Points, in no order, along strands that fork, close into loops and pass close to each other.
In the rows, zero is written as 128.
Points whose rows are less than 106 apart are linked; no others are. Some points are linked to none.
Goso: [123 165 102 101 124 133 125  98 101 146 143 164 125 123 143 106 126 116
 149 132 117]
Zedar: [141 126 150 145 143 156  98 127 100  99 124 142  44 132 122 132 125 144
 138 184  63]
fivo: [162  95 161 154 144 141  92 114 129 122 186 133 102 101 116 162 124 190
 120 158 115]
moke: [156  66 100 150 125 148 167 145 100 144 136 177 177 105  88 165 102 144
 129  84 122]
Pozab: [117 126 119 140 123 124 181 161  89 125  79 164  88 137 120 183  81 107
 127 151  96]
Zibub: [137 121 157 131 153  83 141 142 127 133 142 113 115 141 152 196 107 127
 113 168 128]
vako: [167  86 106 147 131 201 147 163 142 156 210 162 209 102  92 119 141 172
 129 116 139]
Mor: [117 172 130 142 106 147 161 176 125 132 155 159 113 149 118 117 105 116
 135 117 125]
buf: [112 167 169 131  55 109 155 126 142 140 110 140  74 112 165 132 124 146
 157  89 150]
vaki: [126 177 137 154  79  72 127 163 120 141 175 155 123 165 117 116 127  92
 135  59 108]
Zafo: [149 153 136 153 107 103 142 144 129 154 196 175 155 100 106 138 112 126
 119  94 154]
Zuki: [119 168 108 145 113 134 167 169 128 133 143 184 143  95  88 123 102  98
 112 112 139]
kiseg: [113  68  95 131 173 149 126 134 129  92  80 122 167 102  78 141 116 126
  90 152 105]
biso: [133 137 121 112 140  70 127  98  98 133 101 126 113 181 146 124 145  88
 159  89  82]
bul: [151  97 163 148 168 177 141 157 127  89 111 129  67 122 113 159 125 150
 126 199  68]
valut: [109 138 103 110 146 119 102 130 142 135 151 100 166 154 109 107 117 110
  84 142 150]
Fazi: [160  94 125 105 158 146  71  63 123 149 189 111 156 128 149 123 156 185
 143 140 128]
Veged: [165 103 131 127 153 176 163 137 129 134 158 147 151 135 118 113 152 144
 162  99 110]
Zove: [ 90 172  93 132  98  80 119 144 132 120  90 123 154 149 102  74 141  57
 110  73 134]
rol: [145 142 166 132  99 120 196 124 137 147 101 158  86  91 154 159 122 142
 166  97 143]
zup: [109 145 132 130 138 117 152 171  95 112 110 130  92 183 137 162  92  94
 119 172  85]
Musin: [111 154 128 135 114  80  90  89 121 113  96 143 103  83 119 109 142 113
 125 103 115]
neti: [127 155 166 152 119 103 163 182 132 114 136 132  76 174 132 146 120 110
 141 122  95]
tator: [145 112  84  94 142 140 158  97 113 165 123 150 190 119 129 108 138 104
 150  84 144]
luza: [137 192 144 125 173  73  96 124 134 117 174 131 114 137 141 112 162  89
 128 159  84]
nuko: [ 97 183 104 125  64 127 162 131 159 139  77 148 150  68 122  83 142  90
 133  80 195]
rifos: [151  85 105 157 177 137 136 175  98 150 203 141 193 143 145 210 140 190
 129 198 121]
turi: [142 137 140 129 106 124 126 115 101 166 198 150 117 147 154 160 101 167
 145 123 142]
katez: [143 121 122 139 178  93 150 125 124 102  75 149 132  88  92 139 145  87
 125 113  86]
vefo: [ 91 136 102 128 100 133 134 162 150 122  90  90 152 183  93  70 123  85
 105  85 167]
mige: [165  76 137 151 130 169 158 163 154 142 170 129 188 129  89 116 139 150
 132  67 145]
Laro: [ 90 159 169 128 117  71  99 147 146 105 110  86  85 160 153 140 112  89
  92 168 108]
rosel: [141  69 152 125 151 122 113 119 109 125 116  79  98 192 158 177 115 148
 128 164  93]
moreg: [ 85 163 147 132  87 125 122 158 163 103  99  87 103 166 123  82 129 100
 112 107 149]
kep: [162 144 131 141 200  94  99 140 120 116 196 119 150 167 125 127 168 108
 134 145  89]
zapat: [106 137 140 113  70 144 115 102 116 142 116 122  85 148 163 111 112 156
 150 108 153]
Bib: [101 127  88 113  69 186 104 110 146 129  85 102 132 131 114  44 137 132
 129 102 202]
sebe: [126 109  97 158  95 204 125 157 129 104 106 152 136 103  66  75 125 133
 127  88 154]
notig: [140  69 130 127 196 127 122 149 149 133 173  77 202 147 159 181 158 167
 115 191 140]
pidod: [116 165  94 105 137  89 136 121 111 135 108 135 157 168 125  88 142  58
 140  78 108]
Dumab: [155 127 156 179  95  92 128 162 128 133 183 148 129 140  95 134 118 127
 123  53 126]
zad: [139 140 116 118 118 169 168 163 146 164 185 125 170 171 133 120 113 138
 129 125 178]
Lar: [172 136 170 135 136 117 172 115 124 149 145 148  80 115 160 172 137 151
 172 135 110]
gib: [136 122  80  91 149 157 124  89 103 160 153 148 174 121 138 120 122 139
 134 144 139]
zef: [ 88 141  99  85  86 148 122  87  93 144  76 126 106 133 173 124  95 130
 138 142 153]
mik: [ 88 195 120 139  44  73  71 122 141 124 125 121 115 135 134  61 163 106
 120  65 137]
vuki: [113 136 115  94 172 167 106 142 131 121 159 101 148 153 150 125 122 121
 101 222 134]
Firik: [124 144 143  72 164 148 144 118 144 130 118  84 127 174 189 110 146 102
 150 167 127]
konof: [ 96 131  93 122 114 153  82 107 147 105  79 101 141 111  92  56 139 111
 105 114 167]
Kilu: [124 173 165 129 149  61 121 149 131 123 141 112  88 151 169 173 120  95
 115 194  97]
kup: [136 118  88 119 158 137 147 115 110 119  85 164 162  87  98 110 136  97
 135 101 114]
lofe: [150  70  99 118 152 154 209 151 115 151 113 148 189 142 119 163 123 127
 150  89 120]
levar: [104 190 129 138 123  66  91 135 119 108 132 140  99 148 123 107 137  82
 114 129  75]
lol: [165 121 189 168 126 104  93 110 130 119 159 126  50 118 124 153 133 170
 137 134  92]
suze: [ 89 154 102 136  27 147  84 112 132 146 127 130 119 103 121  87 100 154
 107 103 215]
tudol: [112 116 130 148 138  87 109 132 149 106 104 106 154 118  81 115 125  99
  87  84 142]
bogog: [150  68  98 119 161 176 145 117 130 140 153 162 192  60 109 164 126 179
 117 163 121]
pipu: [164  88 107 155 116 155 155 131  76 144 139 202 122  94  99 174  95 164
 150 112  99]
sazi: [108 209 139  82 106 120 175 137 167 163 145 123 130 139 180 102 137 104
 143 135 165]
Temab: [ 89 112 116 131 116  82 104 103 131 103  52  83 145 127 113 112 127  95
 106  76 160]
pekuz: [116 117 140 150 114 116  87  87 131  89  68 138  80  40 107 126 130 143
 121 129 134]
Kov: [ 94 163 130 180  21  87  89 138 139 114 109 119 117 123 112  75 157 111
 133  28 163]
Vig: [103 128 128  90 146 173  85 119 136 102 111  87 112 156 145  84 119 121
 109 187 123]
teded: [145 150 108 115 163 124 124 127 106 137 174 140 147 175 134 108 146 104
 145 127 103]
Gam: [157 113 143 130 169 163 173 167 134 136 172 136 144 127 145 173 130 163
 142 174 126]
Rodit: [110 175 111 162  47  97 131 142 144 125  95 152 145  75 107  72 156  83
 139  38 170]
Sidu: [129 122 191 160  99  88  95 119 131 106 101 102  31 146 135 155 128 144
 132 132  86]
puder: [134  61 152 109 155 147 113 113 137 127 123  72 134 147 173 186 112 169
 108 201 131]
bab: [100 134  97 132  45 152  74  79 111 139 104 117 120 137 130  66 128 144
 140  72 192]
dol: [124 158 123  87 116 131 176 132 143 172 150 112 160 179 169 113 127 109
 147 103 180]
zum: [140 156 136  96 141 102 139  74 117 155 120 155 106  65 171 168 120 135
 145 175 129]
Tuko: [ 91 141 108 121  95 105 152 121 138 124  57 126 140  97 127 119 120  93
 120  84 179]
gopi: [124  84 163 162 144 100 137 147 133  87  72  97  97 134  94 159 113 123
 108 110 104]
napo: [146 174 134 126 170 117 168 144 134 123 136 167 120  87 128 139 137 101
 141 157 102]
Guk: [127  95 142 134 141  68 132 116 118 126  94 108 122 128 124 184 101 117
 104 119 122]
Rof: [131 114 149 108 146 145 118  93 149 114  98 109 112 101 135 105 145 140
 138 131 132]
vele: [136 133  82  93 157 156 128 121 129 168 192 126 205 128 141 134 124 142
 110 181 174]
kupe: [153  57 129 134 129 173 127 100 135 136 139 146 154  71 110 153 120 199
 125 118 143]
teka: [123 183 101 125 100 157 138 166 142 158 183 140 151 163 109  80 114 110
 117 129 163]
Bepe: [174 146 137 127 149 167 160 120 117 129 141 179  99 102 127 108 159 131
 189 114  84]
Gubip: [134  86 114 133 104 183 113 109 134 126 120 131 145  96 102  99 125 168
 126  88 166]
vul: [126 103 147 116 170 196 141 141 145  86  78 121  92  89 117 121 131 140
 125 191 101]
puvu: [128 105 132 102 139 141 132 116 113 133 121  96 117 199 162 133 121 135
 148 132 121]
Finif: [146 103 132 134 147 120 210 158 116 134  94 155 128 134 125 186 110 117
 146 110 109]
zurep: [137  89 159 166 142 124 115 123 141  89  87 124  96  76  82 142 125 149
 113 116 112]
buvo: [124 136 127 124 116  56 121  81 102 129  67 138  94 114 141 147 138 104
 149  97  98]
daz: [123 160 162 138 104 118  94 122 107 103 110 128  33 154 151 115 137 128
 151 152  65]
gez: [121 131 126 127 182 101 115 144 146 100 123 102 152 141 103 116 130  86
  91 137 110]
Gom: [191 134 162 141 172 134 155 129 117 134 154 146  85 140 144 144 171 138
 187 135  67]
Fis: [124  92 117 111 130 159  63  75 107 128 144 107 123 141 134 120 118 174
 120 149 129]
sugig: [115 111 127  94 124 135 109  75  98 130  79 118  91 119 168 152 101 136
 130 175 123]
Zopuf: [153  78 104 123 185 140  87 109 129 143 202 111 203 134 140 153 160 181
 121 171 130]
tesi: [173  73 174 161 171 163 113 132 167 115 187 110 140  98 109 145 159 202
 130 145 118]
telaf: [ 79 183 153 139  35  75 129 137 146 115  81 122  75 114 168 118 145 124
 135  88 134]
fir: [126 186 146  89 163 149 163 146 157 141 162 112 134 142 176 106 145 108
 146 174 145]
lir: [127  63 104 124 164 158 164 142 147 128 110 132 195  86  94 160 116 148
 101 139 138]
sib: [131  86 117 111 142 117  87  76  94 137 127 125 124 119 141 169  97 157
 111 171 118]
ferap: [122 107  88 125 146 188 115 136 141 108 104 122 166 117  71  68 141 119
 110 121 130]
Pesip: [ 76 162 159 137  74  72 101 134 143  94  63 100  64 128 154 131 124 108
 113 135 117]
nep: [113 129 118  98 132 130  93 112 147 154 179  97 165 128 143 132 106 150
  80 180 191]
nisit: [122 109 116 118 189 138 104 160 142 124 177  70 189 175 147 149 136 134
  91 213 144]

A tip is a point with one link. Name the tips that can be reached along the links from each point below, in the order of the rows.
pidod => vako, moreg, Vig
fivo => vul, tesi
Mor => vaki, pipu, puder
Goso => katez, mik, levar

Name the points in between on the shortest way along the links from the first point to the second, in order.
buvo, zef => Musin > pekuz > zurep > gopi > Guk > Zibub > Kilu > Laro > Pesip > telaf > buf > zapat
rosel, pipu => puvu > Firik > fir > sazi > dol > zad > teka > Mor > neti > zup > Pozab > Finif > lofe > moke
Kilu, vako => Laro > Pesip > telaf > buf > rol > Lar > Gom > Bepe > Veged > mige
mik, kup => Kov > Rodit > nuko > Tuko > Temab > tudol > gez > valut > nep > vele > gib > tator
kiseg, suze => lir > bogog > kupe > Gubip > sebe > ferap > konof > Bib > bab
buf, nisit => zapat > zef > sugig > sib > Fis > Fazi > Zopuf > notig
